Each scene shows the same named points in several views. A view is turned or mirrored, shifted and resized as a whole, has a little noise and may leave points out.

Scene 1
View 1
mavi: [ -6   7  -4  -3 -12  -4   8  16   9   1  18   4  -2 -10 -15   6  -5 -10
 -13   7  -1  12]
repu: [  5 -25  26 -33  -5  10  -1  -8   6   6  20  -4   2   9   0  10 -11  -9
   2  19  11 -27]
gaz: [ -6  -1   0  -7 -21  -4   4  13   4   2   9   7  -2 -11  -7   2 -10 -15
  -6   7   6   3]
sete: [ -5  12   5  -1  -6  -1   6  24   6   2  14   4  -6  -6  -1  -5 -14 -22
 -31  -4  -1  24]
bamid: [ -2 -19  13 -23 -25  -1   2   1   1   4   0   5  -7 -11  -1   2 -10 -14
  12  14  10 -25]
Pofaz: [ -3   3  14  -7 -11   2   1  19  -1   4   7   6  -3  -3  10  -9 -23 -30
 -28  -4   6  15]
ler: [ -6  -6   1 -11 -25  -6   5  10   3   2   2   7  -6 -16  -8   2  -7 -14
   3  10   6  -6]
tamo: [-15  13 -19  16 -29 -10   4  27   1   1  10  13   9 -16  -8   0 -16 -24
 -23  -1   6  33]
sote: [ -2  -9  10 -18 -16  -1   4   7   5   3   9   3  -6  -9  -6   4  -8 -12
   1  11   6 -10]
Bafo: [  0   8  22 -12   5   6   4  20   6   3  15  -1 -11   1   8  -8 -18 -25
 -35  -6  -1  17]
lolas: [-10   9  -6   0 -26 -11  10  24   4   0  -5  11 -17 -27 -10  -6  -5 -17
  -5   0  -1  10]
gubuf: [ -9  17 -13   6  -7  -6  10  22  14   0  27   3   0 -10 -24   9  -2  -6
 -21   5  -5  27]
lesi: [-13   4 -13  15 -27  -3  -3  23  -4   5  19  12  28   3   8   0 -31 -35
 -35  -1  18  37]
bipiv: [ -8  19   0   9  -7  -2   5  30   4   2  17   5   1  -4   2  -7 -21 -28
 -42  -9   1  39]
Lup: [ -3 -10   5 -19 -18  -3   7   4   9   2  10   3  -9 -14 -16   8   0  -3
  11  17   3 -17]
Taz: [ -5  15   5 -13 -13 -12  18  23  12  -4 -11   5 -45 -38 -20  -9  10  -5
   4  -1 -15  -5]
View 2
repu: [  9   8  -1  20  17   4  30   8  -7 -15  15   4 -13   1   7  20 -18  29
   1   2  11   3]
sete: [-11  14 -13  -7 -32  10  11 -18  -8   9  18  -6  -5  -2  10  12  -4  16
   7   0   0   3]
tamo: [-10   7 -14  -8 -38  21   1 -12   5  28  24 -13   1   4  16  21   1  19
  19  -2  10  -2]
lolas: [ -7  -2   0   1 -38  19  22   0   2  22  12 -12   4  10   1  17 -10  23
  15  -5   4   2]
sote: [  2   3   0  12  -8  12  26   5  -2   3  14  -4  -5   6   4  18 -15  27
   8  -1   9   3]
lesi: [-13  18 -24  -3 -25  17  -9 -20   6  18  34  -3  -8   2  29  25   7  14
  13  -4   8  -7]
mavi: [ -1   5  -7  -5 -21  14  16  -5  -4  12  16 -14  -1  -2   6  15  -8  28
  14   6  13   7]
Taz: [ -4 -10  13   0 -43  14  41   6  -7  17  -1 -17   8   9 -17   8 -22  28
  12  -1   1  11]
gubuf: [ -1   6 -11 -16 -29  15   9 -10  -6  18  17 -21   2  -8   7  11  -5  29
  18  11  17  12]
Lup: [  7  -3   4  12  -6  14  30  12  -1   5  12 -10  -2   5   0  18 -17  33
  12   3  15   7]
Pofaz: [-11  14 -11   3 -24   9  14 -14  -5   5  20   1  -9   3  12  17  -6  15
   4  -5  -2  -2]
Bafo: [-11  18 -11  -5 -25   2  18 -19 -16  -3  14  -1  -9  -5   7   9  -8  15
  -1   1  -5   4]
gaz: [ -2   3  -3   6 -18  15  19   0   1  11  17  -7  -3   6   7  19 -10  25
  12  -1   9   2]
View 3
Pofaz: [ -2 -17  20 -13   1  -1   5  -4 -17  -8  -4  -6  -5  -4  -2  -3  -2  -9
  -2   6 -25  -5]
repu: [  6 -27   2  17  -1   4  12 -17 -24   2  -7 -14   5   0  -6  -1  19   9
  -6 -18  -9 -19]
lolas: [ -1  -3  18 -10   0  -2  11  -2   2 -15   6  -9 -25   1   8   4  -9  -9
  -6 -10 -27 -15]
sote: [  2 -15   8   6   0   1  12 -10 -11  -6   0 -12 -10   1   1   2   6   0
  -7 -15 -17 -18]
tamo: [-11  -3  10 -20   5   0   2   0  -3 -16  11   3 -20  -1  -9   7 -16 -20
 -11   8 -28  -7]
gubuf: [  2 -10   8  -9   4   0  17   6   0 -18   9   7 -20   1  -6  21   0  -9
 -15   4 -22  -2]
mavi: [  1 -11   8  -4   3   1  14  -1  -5 -13   5   0 -16   1  -4  13   2  -6
 -12  -2 -20  -8]
Bafo: [  6 -22  26 -11   1  -1  13   1 -18 -11 -10  -3  -1  -5   2   3   7  -5
  -2  10 -24   3]
lesi: [-17 -11   8 -23   6   2  -8  -5 -18  -9   6   4  -4  -3 -21   0 -14 -22
  -9  19 -27  -3]
bipiv: [ -3 -14  22 -24   4  -1   7   6 -12 -16   0   6 -10  -4  -6   8  -7 -16
  -7  20 -29   6]
ler: [ -2  -9   8   1   0   1   9 -10  -6  -8   5 -13 -16   1   1   1  -2  -4
  -7 -16 -20 -20]
bamid: [  1 -14   7  11  -2   2   9 -17 -13  -2   0 -20 -10   1   3  -6   5   2
  -4 -25 -16 -27]
gaz: [ -1 -11   9  -2   1   1   9  -7  -8  -9   4  -8 -13   1  -2   4  -1  -6
  -8  -8 -20 -15]
Taz: [ 13  -3  25  -1  -4  -4  26   4  10 -19   2 -14 -33   3  24  10   0   2
  -5 -22 -25 -15]
View 4
gaz: [-12 -13 -14 -20 -20 -14   7  -3  -3 -17  -5   2 -37 -22  -7  11 -22   8
   4 -18   6  -1]
bipiv: [ 23 -13 -11  -9 -15  -6  19 -18  12 -14  19 -11 -16 -13  17   7  -7  -2
  24 -38   7 -21]
Taz: [ -1  -7 -17 -44   4   6 -14   0  -8 -11 -30   7 -24 -23 -37  11  -2   7
 -27 -34   5 -13]
tamo: [ -1 -15 -14  -4  -7  -9   6  -2   6 -12  18  -5 -38 -17  22  20  -7  -3
  14 -47  12  -8]
repu: [-21 -13 -12 -27 -50 -26  20 -10 -12 -29 -19   8 -35 -24 -29  -8 -48  18
  12  22  -1   7]
mavi: [ -5  -6 -15 -17 -21 -14   7  -5  -6 -22  -1   7 -33 -20  -6   1 -14  -2
   9 -31  13 -10]
Lup: [-26  -9 -16 -28 -26 -17   1   3 -14 -23 -21  13 -42 -25 -27   2 -28   9
  -5  -9   8   3]
Pofaz: [  9 -19  -9 -17 -22 -10  19 -15   9 -14   6 -12 -22 -16   3  12 -22  12
  16 -13  -3  -8]
gubuf: [  1  -1 -17 -12 -18 -12   7  -6  -8 -25   7  10 -32 -19   0  -6  -5 -12
  14 -46  22 -20]
lesi: [  2 -21 -10   5 -22 -17  23 -10  14 -14  33 -15 -37 -14  36  20 -20   2
  34 -31   6  -5]
sete: [ 16 -12 -11 -17 -18  -7  15 -16   6 -16   7  -6 -19 -15   1   4 -12   3
  16 -28   4 -16]
lolas: [ -5 -14 -15 -25  -1  -3  -5   1   0  -9  -8  -1 -34 -20  -7  21  -8   6
  -8 -35   6  -6]
bamid: [-27 -18 -14 -30 -28 -17   6   2  -8 -17 -21   2 -43 -25 -23  15 -38  21
  -5   7  -3  12]
Bafo: [ 23 -13  -9 -24 -27  -7  22 -25   7 -18   1  -9  -8 -16  -8  -2 -18   9
  18 -11  -2 -18]
ler: [-20 -15 -15 -24 -18 -13   2   2  -5 -16 -11   2 -41 -22 -13  15 -25  11
  -3 -15   4   4]
View 5
lolas: [ -2  18 -11 -12  18   9  -9   5  -5   2   2   4  12  12  -2  -3   1  -1
  13  -2  -6 -12]
Taz: [ -5  13 -14 -12  23   6  -5  16  -7  -1  10  -4  17   4  -4  -7  -7   7
  16  -4 -24 -11]
Pofaz: [-10  18  -2 -12   0   8  -3  -5 -10   5  -6   1  -1  21   6   3   2  -2
   7   7  -2  -6]
sete: [-10  20  -3 -14   5   2   0  -2 -16   2   0  -3   4  20   4   4   2   3
  12   6   2  -9]
sote: [-11   4  -7 -14  10  10  -8   6  -3  11 -11   3   4  16  -6   6  -7   3
   1   1 -13  -4]
lesi: [ -5  25   0 -15   2   7  -8 -13 -11   7 -11   8   0  29   4   9  12  -9
   8   6  24 -11]
Lup: [-11   0  -9 -15  16  10 -10  12  -3  12 -10   3   9  14 -12   6  -9   7
   0  -3 -15  -4]
gaz: [ -8  10  -7 -14  12   9  -9   4  -6   9  -7   4   7  17  -4   5  -2   1
   5   0  -4  -7]
bipiv: [ -8  26  -1 -14   3   0   2  -7 -20   0   2  -2   3  23   8   4   7   0
  15   8  13 -12]
Bafo: [-16  17  -1 -13  -3   2   5  -4 -18   2  -1  -7  -2  21   7   3  -3   5
  10  10  -6  -5]
ler: [ -7   8  -9 -13  15  12 -12   6  -1  10  -9   6   8  15  -6   3  -3   0
   4  -2  -9  -7]
bamid: [-10   2  -8 -12  10  16 -13   7   4  14 -15   6   3  15  -7   3  -8   1
  -3   0 -21  -1]
mavi: [-10  11  -6 -16  14   3  -5   5 -13   7  -4   0   9  18  -6   8  -1   5
   8   0   3  -9]
gubuf: [ -9  14  -6 -18  17  -3  -2   5 -20   4   0  -2  13  19  -7  10   0   8
  12  -1  14 -13]
repu: [-20  -6  -3 -15   0  12  -5   6  -3  18 -20   1  -3  20  -7  12 -13   8
  -9   4 -20   4]
tamo: [ -1  24  -6 -15  14   5  -9  -3 -11   3  -3   6  10  21   0   4  10  -5
  13   0  17 -14]

In a view up to two points have been moved. Name them for each view, in the order of its rows, or write none.
view 1 => Pofaz
view 2 => sete
view 3 => gubuf
view 4 => none
view 5 => none
